Each row is a point on a landscape with many valleys, with its height.
From any point a ball rolls to the lowest of the 2 points nearest to it. It stops when none of these is lower. Distance is the straight distance between rows; heights are no part of it.
<241>: [133 184 130 109 183  48 124 143  70 145 159 159 125 130 142 103 182 134
 163  96 135 142  91 142 104 142 126 172 137 127]  (h 629)
<641>: [130 111 115 115 132 149 154 134 223 115 150  60 112  97 189 150 165 103
  95 105 117 143 154 154 149  84 120  98  88 138]  (h 581)
<488>: [118 120 164 118 141 122 157 147 105 114 162 118 158 145  98  95 115 102
 129 170 124 123 108  56  97  84  64 122 157 140]  (h 655)
<324>: [186 119  93 142  90 142 143 156 144 164 122 107 139 134 134 158 112 122
 100 130 106 159 165 190 177 127 137 133  89 127]  (h 499)
<410>: [ 89 103 117 130 149 151 165 128 225 129 159 110 110  96 202 146 160 108
 117  98 126 163 142 151 175  80 128  82  79 130]  (h 505)
<822>: [190 160 107 151  93 116  76 127  90 155 116 136 169 161  91 112 149 130
 183  95 129 123 103 157 116 129 125 148 153 158]  (h 627)
<179>: [ 66  77  79 112  72 190 110 102 180 150 112 160 152 149 137 182  78 145
 145 136 129 123 138 153 159 103 145  73  94 117]  (h 593)
<865>: [161 165 122 143 170  85 142 154 130 116 124 100  76  72 139 132 139 120
  76 110 132 137 149 116 152 173 148 151 129 121]  (h 526)
<389>: [ 98  89 124 134 119 129 184 141 201 149 187 140 117 111 154 122 118 122
 102 117 107 174 160 156 201  95 135 102  97  86]  (h 224)
<509>: [ 85 103 201 136 147 150 164  86 137 115 127 149 115 172 150  81 131 128
 113 150 147 126  95  63 106  65  90 132 130 141]  (h 329)
<706>: [171 135 109 146 111 135 149 159 106 132 116 139 106 108 119 164  95 141
  76 155 125 166 143 116 177 174 152 148 123  89]  (h 387)
<749>: [116  89 195  91 145 122 164 104  94  99 140  81 113 131 110 125 105  93
 126 167 122 104 138 105 106 136 128 159 147 131]  (h 119)
<474>: [124 103 194 105 163 106 165 120 125  87 154  62 101 101 129 121 138 101
 124 144 122 108 151 116 139 114 132 131 132 134]  (h 288)
<267>: [159 132 107 144 100 145 108 147  90 131  89 149 112 134  72 155 103 134
 121 149 150 134 144  80 113 210 132 128 144  79]  (h 368)
<276>: [108  66 186 124 138 168 146  81 155 117 119 124 127 192 158 111 112 143
 110 141 136 108 110  90 114  72  97 107 126 126]  (h 142)
<468>: [163 163 156 124 153  90 123 138 110 118 136  93 128 110 130 111 170 118
 151 106 121 107 141 173 100 125 156 165 127 165]  (h 434)
<741>: [ 82  73 124 155 117 149 155 127 137 119 128 165 139 100 143 166  96 130
 142 139 148 148 168 115 172 124 145  87 109  89]  (h 518)
<812>: [ 47 128 152 141 189 137 150  91 185 102 138  97  92  66 182 104 181 132
 116  83 150 137 147 106 136  78 139  84 123 179]  (h 596)
<419>: [160 146 158 128 155 102 127 136  91 125 167 112 181 137 100  88 137  95
 154 127 111 100  82 145  84 103 105 164 133 160]  (h 555)
<484>: [ 90  85 126 154 121 147 111 136 131 124 106 142 136 135 132 151 107 139
 195 138 163 117 165  96 124  85 127  79 133 135]  (h 740)
<194>: [154  92 120 112 109 127 105 112  91 142  88 117 146 130  97 160  90 115
 151 129 127 105 145 176 111 181 145 151 112 121]  (h 426)
<965>: [159 144 128 163 134  99 128 159  73 121 109 139 108 130  95 126 115 112
 123 142 147 136 136  96 113 193 121 161 152 100]  (h 266)
<754>: [ 63 108 139 185 171 130 150 110 171 113 118 138 108  81 182 122 154 121
 154 107 159 130 150 114 146  71 143  91 113 166]  (h 653)
<445>: [ 74 109 109 141 136 134 169 138 225 144 185 150 111  88 167 122 156 105
 110 104 126 175 155 161 205  85 148  99  81 116]  (h 385)
<393>: [ 77  53 142 137  90 181 150  89 185 155 146 151 142 163 157 141  92 124
 117 127 116 148 100 166 167  70 147  97  82 113]  (h 392)
<211>: [103 111  88 106  54 187 101 121 144 136 107 158 141 135 120 182  95 158
 131 156 132 124 148 129 171 119 148  69 112 123]  (h 610)
<96>: [123  96 144 165 113 169 124 114 165 130 107 166 105 148 181 127  85 171
  90 127 125 147 128 104 141 106  93 114 137  93]  (h 767)
<507>: [178 157 109 126  83 137  74 135  91 142  93 133 145 167  85 130 123 127
 151 127 132 100 118 126 107 157 119 139 153 139]  (h 660)
<326>: [148 185  97 149 150 107  74 156 176 116 126  48 126  94 132 125 213 112
 126  62 130 138 152 166 104 139 126 101 137 176]  (h 84)
<129>: [145 129 157 120 153 114 160 144  94 109 176  91 190 133  97 100 121  96
 134 168 101 108  80  94  92  88  78 137 151 162]  (h 612)
<982>: [125 121 152  99 176  85 144 116 113 128 136  93 102  68 148 147 137 109
 110 129 117 122 131 186 149 149 179 177  94 137]  (h 450)
<190>: [ 95 114 165 130 128 131 153 136 107 116 130 141 119 149 119 110 100 120
 127 155 133 123 135  56 104 113  68 126 162 105]  (h 699)
<366>: [109  82 101 190 103 170 131 112 175 151 110 190 134 139 161 144  72 172
  95 131 125 150 126 135 168  99 118  96 111  93]  (h 800)
<118>: [139 176 120 113 106  98  89 124  75 143 131 165 130 168 105  89 129 105
 132 142 132 127  70 131  77 164 102 191 131 127]  (h 287)
<580>: [ 78 107  92  96  77 187 127  91 175 139 119 183 129 151 136 144  74 175
  94 145  88  88 109 138 173 132 119  88 105  98]  (h 734)
<873>: [148 201 120 138 174  64 125 148  81 122 162 144 138  98 109  95 191 129
 153 109 117 133  88 131 101 146 142 165 144 155]  (h 668)
<631>: [156 200 121 150 185  70 115 160 115 105 143 103  99  81 119  99 172 111
  92  97 136 130 143  95 127 163 120 139 163 137]  (h 577)
<843>: [154 175 127 147 143  77 123 152  65 135 134 147 113 144 109  93 130  99
 138 137 141 139  97 110  89 167 118 187 145 129]  (h 41)
<422>: [111 105 101 131  77 162 124 140 126 128 119 171 131 121 121 181  90 152
 125 146 151 148 157 114 180 132 157  92 118  95]  (h 568)
<532>: [140 153 136  77 185  55 125 128  67 163 126 158 117 134 157 145 159 151
 168 114 149 142 113 160 131 156 151 173 112 114]  (h 573)
<392>: [123 113 151  77 100 148 102 100 102 116 111 113 124 164 106 119  91  95
 109 166 118  81 109 124  89 160 112 162 134 125]  (h 438)
<5>: [203 151  92 143  92 137 117 132 111 173  97 114 144 136 129 163 130 134
 121 129 127 154 139 201 159 130 161 156  86 157]  (h 549)
<452>: [107  71 180  76 110 160 147  90 120 104 120  96 123 168 114 131  85 114
 109 166 120  94 124  99 112 142 113 139 139 114]  (h 310)
<868>: [133 203 125 152 181  69 128 166 123  97 163  99 120  80  99  99 174 107
 108 117 116 139 130  71 121 128  93 124 176 163]  (h 614)
<55>: [126 108 169 108 168  93 149 122 125 107 143  63 108  76 133 142 139  92
 118 136 115 105 154 162 141 143 159 145 124 138]  (h 378)
<589>: [145 153 104 104 135  79  92 137  58 148 145 192 166 118  81  99 184 142
 221 135 148 152  88 136  99 170 160 156 153 123]  (h 620)
<477>: [ 99  97 112 128  78 175 137 102 181 154 131 180 129 161 143 130  68 180
  80 141  92 135 117 152 179 106 116 106 112  86]  (h 777)
<987>: [142 197 112 168 155  81 131 182  95 100 169 112 158  80  81 102 176 123
 154 130 120 138 117  85 123 126 118 116 176 158]  (h 650)
<193>: [145 192  99 155 149  71 124 165  69 117 175 135 166  86  71  93 190 119
 175 135 120 146  77 105 106 156 144 146 163 150]  (h 684)
<902>: [104 143  78 103  91 186 108 121 145 120  72 193 100 145 127 144  99 166
 121 144 126  76 119  79 131 174 113  70 118  94]  (h 546)
<636>: [155  91 123 128 105 140 111 132 116 134  99  95 158 146  97 154  74 115
 143 127 126 104 162 153 110 149 114 123 141 113]  (h 360)
<24>: [148 111  85 137  93 159 124 127 138 141  96 138 134 156 109 160  57 172
  72 134  95 116 141 125 124 193 102 121 142  61]  (h 167)
<227>: [143  90  87 136  95 159 110 123 142 148  80 118 161 156  91 177  63 146
 110 108 113 111 155 123 105 173 108  98 141  79]  (h 273)
<405>: [152 184  90 140 156 100  78 127 172 134 125  65 122  83 152 146 216 112
 126  57 130 142 142 206 122 152 133 130 100 166]  (h 238)
<219>: [142 187 114 146 146 110 135 176 139  97 161  73 151 109 122 105 181 133
 152  95 123 133 139 120 113  74 123  93 168 172]  (h 349)
<691>: [ 77  85 197 174 189 141 183  74 154 126 114 148 101 121 159  71 129 119
 128 123 143 139 111  85 127  78 107 121 133 141]  (h 466)
<204>: [141 121  92 136  91 150 132 139 127 145 119 159 116 137 104 161  73 160
  62 167 111 146 142 117 161 182 135 128 122  70]  (h 295)
<264>: [113  82 131 117 109 126 168 140 134 124 149 118 125  91 132 161  90 118
 110 142 122 148 168 145 189 125 144 109 114  94]  (h 448)
<672>: [172 147 120 125  74 167  88 134 118 118  86 120 120 168 118 144 104 140
 117 131 127 113 136 119 139 134 108 136 146 129]  (h 695)
<111>: [145 139  77 109  85 173  91 131 126 129  78 155 122 150  87 159  96 146
 106 142 137  95 127  78 111 205 120  89 144  91]  (h 445)
<789>: [129 167 168 100 120 123 153 142  98  87 151 102 100 145 125 103 139 113
 109 158 129 126 119  88  84  93 125 172 157 153]  (h 554)
<29>: [143 147 118 114 144 137 140 144 196 107 135  40 111 102 185 144 183 111
 114  87 121 128 164 157 117  87 134  93 102 166]  (h 628)
<443>: [110 136 169 145 153 120 161 142 124 108 127 145  98 116 155 116 123 132
 122 136 141 142 153  62 130 101  94 126 159 116]  (h 658)
<396>: [132 136 127  69 136  84  87 124  60 151 123 176 155 132 102 118 157 151
 215 135 139 139 114 160  93 173 164 159 134 134]  (h 657)
<531>: [168 153 116 139 137 101  93 138  64 146 121 156 141 108  68 129 178 135
 198 130 158 137 125 132 109 199 185 148 139 125]  (h 578)
<472>: [ 94  41 158 162 140 165 179  86 202 144 152 135 135 151 185 113 115 123
 119 122 124 160  95 153 159  77 143  97  81 121]  (h 223)
<386>: [ 75  80 104 138 113 171 100 111 144 129  88 167 147 136 122 164  75 143
 164 127 153 113 148  91 121 141 128  78 133 106]  (h 774)
<376>: [127 151 129  87 119  96  88 138  65 123 143 148 164 121  94  95 147 120
 194 152 109 131  92 158  79 133 153 180 148 159]  (h 706)
<826>: [139 136 132 123  81 167 105 130 138 121  90 147 108 173 150 134  89 158
  92 135 128 120 130 101 144 128  96 121 136 103]  (h 728)
<825>: [ 67 106  67 114  96 198 115  91 176 129  89 217 115 119 131 137  84 162
 122 134 117  68 109 105 153 155 140  78 108 104]  (h 654)
<927>: [157 137  93 113 116 126  67 115  76 167 103 177 150 139  62 131 140 141
 175 129 170 132 112 125  93 224 160 150 128 118]  (h 536)
<101>: [157 180 124 134 149 114 140 162 116 104 180  66 164 115 114  91 176 122
 139 102 102 120 101 142  92  65 123 131 166 196]  (h 424)
<756>: [156 129 107 112 119 109  81 102  67 157  92 164 143 143  98 139 111 129
 161 130 148 120 118 157  99 197 136 170 122 115]  (h 492)
<584>: [147  90  94 130  85 130 153 147 142 165 140 117 149 134 110 150  79 121
  80 143  90 151 159 189 170 125 134 141 101 102]  (h 442)
<491>: [ 86 100 143 186 146 140 131 126 143 119 113 149 117 114 167 135 130 135
 179 124 165 126 145 112 136  66 145  99 124 146]  (h 700)
<945>: [123  74 126 118  99 128 181 139 171 154 174 122 134 133 121 137  91 121
  79 136  93 161 165 166 190 113 134 125 115  83]  (h 363)
<647>: [124 119 177  94 104 171 113 106 140 107 126 115 125 201 137 104 111 130
 101 160 121  88  95  86 107  87  82 125 140 132]  (h 361)
<495>: [154 173 112 127 175  72 102 128 120 139 126 104 122  91 144 130 200 126
 144  73 133 121 141 191 125 149 152 148 111 155]  (h 350)
<842>: [141 175 154 132 147 108 156 160 109  96 140 108  99 127 134 104 143 112
 105 124 131 137 142  77 118 107 102 157 164 139]  (h 607)
<724>: [140 136 151  87 186  69 129 117  86 133 124 129 115  99 157 147 135 129
 148 131 136 123 124 182 127 151 168 182  97 133]  (h 517)
<538>: [156 153 132 136 122 106 157 159 104 117 115 122  87  97 140 146 121 124
  91 147 139 152 141 117 156 161 158 162 135 124]  (h 462)
<91>: [121 146 126  80 106 117  84  99  94 147 115 154 130 180 112  97 102 102
 127 147 116  81  82 145  59 179  95 173 116 115]  (h 437)
<606>: [124 199  94 152 160 102  80 176 168  95 156  55 132  98 114 113 212 134
 126  68 127 129 158 133 110 107 113  77 170 174]  (h 237)
<988>: [ 75  47 113 120  77 190 127 100 173 150 123 139 143 165 159 176  89 122
 158 139 139 124 118 164 147  67 136  80  92 126]  (h 513)
<169>: [107  44 176 157 164 161 158  92 188 133 116 112 122 168 182 110 123 127
 123 124 140 134 117 123 122  60 107  97  98 129]  (h 330)
<182>: [142 135 176 103 110 148 146 112 126 104 132 103  98 184 149  97 121 117
  81 158 130 124 107  90  98 105  97 165 141 127]  (h 476)
<224>: [ 73 118 181 138 197 133 184  91 169 106 136 117 100  96 172  87 161 129
 113  99 143 133 133  80 128  72 128 108 131 155]  (h 547)
<90>: [157 179 148 106 166  93 132 133 104 115 166  99 165 119 115  88 183 123
 154 105 100 109  92 174  78  96 142 159 130 177]  (h 494)
<234>: [199 172 110 139  89 121  88 118  93 167  87 130 136 149 120 138 165 158
 156 103 143 141 124 178 131 138 155 162 116 164]  (h 591)

Where does a ball stop that starts at each point below?
<376> -> <24>
<443> -> <276>
<491> -> <276>
<193> -> <24>
<488> -> <326>
<873> -> <749>
<580> -> <843>
<96> -> <389>
<211> -> <389>
